Each row is a point on a landscape with many valleys, with its height.
A ball rolls from a point to the lowest of its 2 nearest points, and stops where none of them is lower. Distance is the straight distance between rows; heights are no part of it.
Z443: [ 30  33  10  24  27 -41   3  31  22 -40   8  14 -48  26   7 -26  10 -24
 -12  13 -13 -28   2 -24]  height 17.8
Z626: [-33 -29   7  -7  -1 -33  11 -30  30 -35  -7   5  19   7 -16   0  12 -24
 -24  29  42  12  24   1]  height 65.6
Z305: [-37 -13 -15 -74 -13  29  -8 -19 -16  -7   3 -38 -17   1 -28  13  21 -35
  29  -5   8  -1  20  27]  height 66.4
Z852: [-31  25 -13  36  20  30  20  44  -4  32  -7  15   0   8  27  19 -17  29
   9  17  34 -72 -14  30]  height 74.9
Z660: [  8   6 -35  10 -26   3   0 -11 -31  15  23  49 -23 -11  34 -17 -21  -5
 -22   3 -15  28  33 -21]  height 42.4
Z151: [ 30 -55 -29  10 -28 -17   7 -53 -18 -35 -17  19  14  25 -24  36  40 -34
 -10 -18  41  13 -10 -15]  height 26.8
Z961: [ 24  27 -23  24   9 -28   4 -11  12  31  15 -50  13  19 -18 -37   2 -18
   8   7 -44  12  27 -28]  height 13.4
Z502: [ 38   4  10 -21  18  17 -19   5  27  -8 -11 -30  20 -24 -51  -1  18 -44
 -33 -13  28  16 -29 -49]  height 26.7
Z904: [ 34 -28   4  40  35   8 -14  56 -22 -32 -17  46  -2 -58 -17 -13 -22  10
  24 -24   2 -15 -35  -8]  height 44.5
Z680: [  5   1  34   2 -10  -9 -17  -4  20 -34 -20 -29 -33  31   1  43  30   9
  17  30 -19 -39 -11  29]  height 68.1
Z698: [ 24  14 -31  20  -3 -15  18 -33 -16  55  -6 -16   7   4   7 -16  21   7
  23 -12 -48   1   1  -2]  height 18.6
Z205: [ 39  31  11   2  -4  26 -24  23  31 -43  -2 -25 -12 -35 -11  -5 -17 -39
 -45  36 -12  -2  14 -47]  height 69.7
Z716: [-25  14   5  15  10 -24 -20  34  17  -4  32 -23  -4  -1  10 -28 -36   4
 -19  41 -20  31  55   0]  height 47.2
Z831: [-20  35   1 -28   6  52  -5   2 -15  52  19  -5  -3  38   5   6 -12   9
   8 -37  23  24 -14 -33]  height 41.5
Z295: [ 40 -61  13  46  29 -18 -25  22 -20 -59  14  38   3  -5 -25   9  29 -32
  29  -3  36 -22   1   3]  height 53.1
Z924: [-11   9 -28 -49 -16 -50  49 -29   3   9  -2  23 -42  42  20 -11  46 -12
   3 -21 -30 -17   7  10]  height 70.8
Z372: [-15  57 -21  -7   2  21  -2  33   0  62  -3 -46  28 -33   7 -35 -45   4
 -21   7 -29  16  -5 -17]  height 39.2
Z691: [  8 -20  18   7 -28 -55 -11 -53  17  -5 -12 -11  -7   4   9  24   3  43
  -6  -7 -63  55   3  31]  height 42.5
Z604: [  0  28 -21  12 -15 -19   5 -12  48  42   3 -37  27 -31  10 -51 -33  21
 -35  -8 -56  91  60   3]  height 24.5
Z789: [  5  16 -31  26 -20  -2 -34  -4   4  41  -5 -35  -4 -37  19 -18 -19  19
 -23   5 -62  71  48  20]  height 31.2
Z792: [ 24   4 -37  24 -28 -14  19  -8 -35  35  -8  12  49 -59  -8 -33 -25  -9
 -11  18 -25 -15  -2 -48]  height 46.9
Z428: [-17  31   7  21 -15  37 -27  -8  11  37 -18 -52  36 -26   0  12 -32  25
 -12  12  -3  38  -2 -18]  height 45.0
Z342: [-43 -20   8 -30  -9 -17  18 -35  -2  46   1  -2  15  13  19   3   6  36
   2  -2  -9  27   4  48]  height 46.6
Z802: [ 21 -22   6  36  26 -28 -22   8 -21  15   9  33 -18  19   4  15  11  39
  27 -21  -5   5 -30  17]  height 30.9
Z472: [-19  18 -15   8  13  69   8  42   1 -21 -16  30 -34   1  31  30   5   8
  19 -11  55 -63 -21  23]  height 76.1
Z868: [-37  48  29 -20  31  21 -13  41  22  46  17 -49  -4  30  19 -11 -30  21
   5 -10  -3   2 -15  28]  height 50.4
Z235: [  4  -5 -17   6  -7  31  18  10 -22 -37  -9  15  -9 -10   3   2  14 -43
  27  26  27 -59  14   4]  height 25.6
Z499: [-22  53  11  21   6  24   3  35  18  -7  -9 -24   0  25  25  10  -6 -14
  -2  29  30 -53  -3 -11]  height 73.8
Z462: [-54  11   9 -43  -1  14  26 -16  25   7  -8   5   0  28  -6  34  11  11
 -20 -18  51 -29 -20  18]  height 49.2
Z918: [-35  31  -6 -21  11   7  22   1   5  61  30  -8  16  32  13 -32 -18  -3
  -8  -9  21  21  23 -21]  height 43.4
Z296: [ 38  -9   7  73   6  14 -21  29 -28 -14  -1  11  -2 -14  23   8  -9  33
  61  12 -43 -34  -1  24]  height 28.6
Z264: [-39  26  24 -52  25  20  -2  46  -2  34  13   9 -36  13  44 -11  -8  23
  11 -25 -21  -8 -14  44]  height 48.2
Z883: [ 10 -25 -15  -2 -15   9  14  -2 -52  -6 -18  43  29 -69 -14  -8 -17  -6
  -3   5   4 -19 -22 -10]  height 50.6
Z387: [ -6 -23  29 -17 -16  51   3  -2 -30 -26   9  33  29 -16   5  16  -4 -28
   7  30  56 -31   6  -9]  height 30.6
Z154: [ -6  -1  27   9  52 -25  -9  32   0  41  13  10  -1  22 -11 -11  -7  25
   6  -9  10  24 -35  -7]  height 35.6
Z180: [-32  -7  -1 -10 -18 -42  22 -35  48 -49 -11 -34  23 -30 -35 -26  -8 -33
 -29  28 -10  14  56  -3]  height 67.2
Z685: [ 35   7 -27  -9 -27  36  17 -18 -47  -8  -2  52 -26 -17  19 -17  -2  -5
  15 -29 -32   4 -21 -32]  height 44.4
Z671: [ 22 -41  11  28  38  23 -13  55  -2 -61 -21  47 -15 -29  -2   8  22 -16
  28  -9  46 -44 -26  21]  height 49.1
Z228: [ 28 -10  36   2  35  26 -34  49  22 -29 -15 -20  25 -23 -31  14  20 -39
   0   3  48 -16 -32 -13]  height 36.1
Z522: [-30  -3  13 -23  13  -9 -12   6  -6  38   6  10  10 -36  10 -22 -34  34
 -17   2 -20  58  -2  27]  height 40.6
Z120: [ 26  11   2  19   6  34  -7  31 -39  24   6 -24   8 -27   3 -11 -19  17
  53   6 -52 -17 -15  12]  height 32.6
Z913: [-36 -15  77 -16   3  14 -15 -20  43 -10   5 -36  36  30 -17  30 -10  29
   7  21  33  14  -4  12]  height 57.4
Z887: [ -9  10  -9  16 -26 -26 -21 -36  20  19 -11 -28 -10   9  46   2  -2  39
  -3  16 -59  60  53  38]  height 36.8
Z661: [-15 -53  72  -8  16 -12 -12 -15   4 -21  10  25  15  12 -12  29  -8  29
  -4  20  35  12 -24  17]  height 61.4
Z623: [-16   8  25 -82 -38  -6  17 -47  16   3  13  -8 -11  21   3 -14  -4   5
 -16 -24 -35  52   3  -8]  height 68.9
Z968: [-12   6  13  21   8 -55  -5  11  16  17  13  22   4 -12  10 -36 -47  37
 -45   9 -26  58  17 -13]  height 44.9
Z47: [ -1 -25  38  15  10  43  -5  11 -26  16  26   8  41  14   1  18 -12  13
  37  38  34 -33  -8  -4]  height 35.5
Z773: [ -4   3   7 -56 -11  12 -10 -20  -8  -9  25 -19 -22  -9 -14 -23   0 -28
 -14   2 -28  21  30  -8]  height 67.8
Z245: [  0 -59 -34 -39 -28   1  13 -38 -24  -4 -14  11 -32  35 -20  56  42  18
   3 -48  25  15 -49  56]  height 59.0
Z170: [-46  24  48   9  17  15  -1   2  42  29  -1 -37  22  19   9  26 -20  47
   2  17  18 -11 -18  27]  height 53.7
Z401: [  2  28 -17  -6  14  29   5  45 -26  76   1 -24  13 -23  26 -42 -15  17
  33 -20 -41   3 -14  21]  height 35.7
Z36: [ 13  -2  13 -13 -23  -9  -4 -22  33 -62 -12 -26  20 -50 -21  -7  -6 -46
 -39  50  -6  -8  34 -28]  height 68.4
Z253: [ 20 -32  24  25  35   3 -49  41  16 -21   7 -24  36 -35 -46   5  -1 -32
 -17  31  45  20  19 -15]  height 42.3
Z193: [-43  26  -5 -76  -5  48  16  14  -4  19  -7   9 -29  14  20  20  -2  11
   0 -51  23 -21 -24  27]  height 45.2
Z708: [ -2   1 -40  -9 -15  59  42  20  10 -47 -20  41 -56  20  16  33  34  10
  41 -30  20 -79 -23  50]  height 77.5
Z4: [ 13  48  -1 -21  -7  32   7  26  10  26  15 -52  31 -22 -26 -41 -33 -30
 -16  16 -30 -15  -5 -48]  height 42.1
Z947: [-30  56  18  -4 -12  37  -5   1  27 -10 -17   4 -15  19  49  25 -14  -5
 -43   6  35 -11  -3 -33]  height 72.6
Z717: [ -3 -17  21 -46 -12  19  44 -14  -4 -21  -8  37  -6  17  -2  15  30  -2
   7 -15  34 -64 -45   1]  height 50.7
Z75: [ 32 -15  39  24  42 -33 -17  29   2 -14  -2  30   6 -28 -15 -17 -16  11
 -19 -12  -4   3 -45 -33]  height 40.1
Z482: [-10  -7  14  37  13 -27 -28  23  22 -28  10 -23  48 -30 -22 -18 -33 -17
 -29  53  25  17  38 -22]  height 46.0
Z886: [-32  -6   6 -97 -40 -14  25 -33   2 -11   0   2 -42  40   4   9  19  -5
  -2 -34  -7   6 -17  16]  height 70.0
Z90: [ -5 -29  12  13   0  21  -9   3 -25 -19  20  43 -43  40  30  32   5  31
  22   5  18  -7  -2  34]  height 36.5
Z203: [-15   9 -40 -30  -4  51  30  29 -22  -5  -9  36 -55   0  37   5  25  25
  44 -39 -16 -42   1  70]  height 78.7
Z353: [ 25  45  -7  10 -15  47 -19   1  -1 -20 -19   8 -43 -21  20   8  -3 -20
 -32   0  -1   0   0 -43]  height 71.1
Z233: [-21 -33  -7  28  11 -68  19 -30  -3 -11   5  41   5  29   1  11  16  -9
 -17   8  40   5   5 -10]  height 63.8
Z185: [-11 -24  28  28  16 -90  -9 -34  36 -15 -16 -30  16 -15 -15   1   0  22
   1  13 -53  14  13  34]  height 48.0
Z208: [ 34  33 -41  35  13  36 -10  35  -2 -29   2 -24 -39  22   8 -21  14 -44
  50  -1 -17 -36  23 -21]  height 17.7
Z102: [ 11  -1  24 -17   7  28 -23 -12  -6  12  23 -10 -10  57 -23  18  23  -3
  15 -21  34  19 -17 -41]  height 38.8
Z619: [ 12 -16   7 -36 -12   1  23 -18 -22 -22 -13  32  -2 -23 -15  -7   5 -18
  -6 -14   3  -3 -41 -16]  height 47.4
Z61: [-41  25  14 -19  -8  12   4 -11  31  68   2 -35  35 -12  18 -31 -34  43
  -8 -14 -24  73  29  24]  height 33.3
Z96: [ 54  18 -20  44  19  -2 -25  23  -4 -21  20   4 -19  21  -9 -13   8 -36
  -3   9   0   6  23 -52]  height 13.5
Z231: [  9  36 -28   3 -16  37  17  15  -6 -31 -17 -10 -34  -2  22  -1  21 -26
  44   7 -28 -64  11  10]  height 21.4
Z891: [ 18 -24 -33   8  19  -7  22 -11 -27  43  -6  16  -6  15 -12  -1  31  27
  43 -50 -10   2 -30  29]  height 24.9
Z93: [ -5 -46 -22 -45 -22  25 -11 -33 -26 -10 -20 -21  -7  -1 -36  48  32  -3
   7 -22  26  35 -13  23]  height 63.4
Z309: [ -7  35 -14 -24  -2 -50  30 -11  15   7 -17  39 -39   0  35 -32   6  -9
 -32  -9 -20   2 -11  -9]  height 71.6
Z561: [ 35  25  -4   2  -9 -24  21  19  -9  31  17 -10  49 -37 -22 -61 -43  -2
 -14  23 -54 -21  -9 -57]  height 44.6
Z555: [ 42 -41 -16  63  34 -45 -33  19 -26 -28  16  21  24 -31 -48 -13  -2 -27
   3  -5  14 -10  18 -30]  height 55.8
Z215: [-21 -14 -24  -2 -20   1  -7 -21 -34 -25  19  43 -44  28  39  21  -1  -8
 -13  10  20  24  31   4]  height 40.2
Z429: [ 15 -30 -22  70  18 -93  -7 -23   9 -19 -17  35  26 -17  -9  16   2  -1
 -35 -18  25  -7  -5 -21]  height 61.5
Z81: [ -1   5   5  -6 -29  35 -31 -49  12  -4 -16 -57  27 -10 -25  30  -2   3
  -5  12   1  41   7 -17]  height 51.2
Z702: [ 35 -30  -4 -10 -32  21  14 -31 -13 -17  -1  10   2  63 -18  39  48 -21
  18 -33  53   5 -34 -30]  height 34.1
Z263: [-46  41   7  -3 -16 -31  42 -14  28  34  20   1  30  32  19 -50 -28  -2
 -17  24   5   9  41 -41]  height 44.7
Z740: [ 29 -14 -37  80  13 -47 -32   1 -17 -12 -23  -4  19 -50 -14  15  -1  -4
 -18 -11  -1  -2   6 -14]  height 58.3
Z920: [-10 -46 -55 -14 -19  14  35  -9 -32  10  -2  23 -33  34  -4  37  52  38
  30 -36  11 -24 -11  87]  height 54.3
Z614: [ 35 -22 -16   5   0 -30 -13 -43  12 -29 -12  -4  20 -19 -46   9  23 -35
 -33 -11  24  32  -6 -46]  height 13.6
Z489: [ 38  27 -32  33   9 -27  -1  28   7  -3  40 -26  -2   9 -29 -52 -19 -46
 -13  25 -30  -3  50 -44]  height 9.3
Z914: [-22 -21   4  31  13 -98   6  -6  -2   5   3   3  31 -15  10 -19  -6  18
   0  27 -41 -27  20  46]  height 51.5
Z609: [ 32 -25  68   2   0  -9  -6 -15  22 -33 -23   6  13  18   3  51  18  18
   3  16  17 -30 -46   7]  height 65.2
Z774: [-24 -32 -20 -33 -28  10  25 -29 -21  35  13  -1  -7  42  22  30  30  26
  26 -10  -7  -9  17  66]  height 50.5

Call two points neighbours if one is among the 2 nearest of the other. Go from one point of each pair to the other, from neighbour to neighbour, staying as low as possible. Name the highest point that can't be avoided.
Z489 and Z614: Z93
Z619 and Z193: Z717
Z296 and Z489: Z802
Z614 and Z604: Z716

Where does a ball stop that starts at each point below?
Z93: Z604
Z609: Z193
Z203: Z604
Z914: Z604
Z263: Z614
Z205: Z489
Z708: Z489
Z215: Z489
Z295: Z489
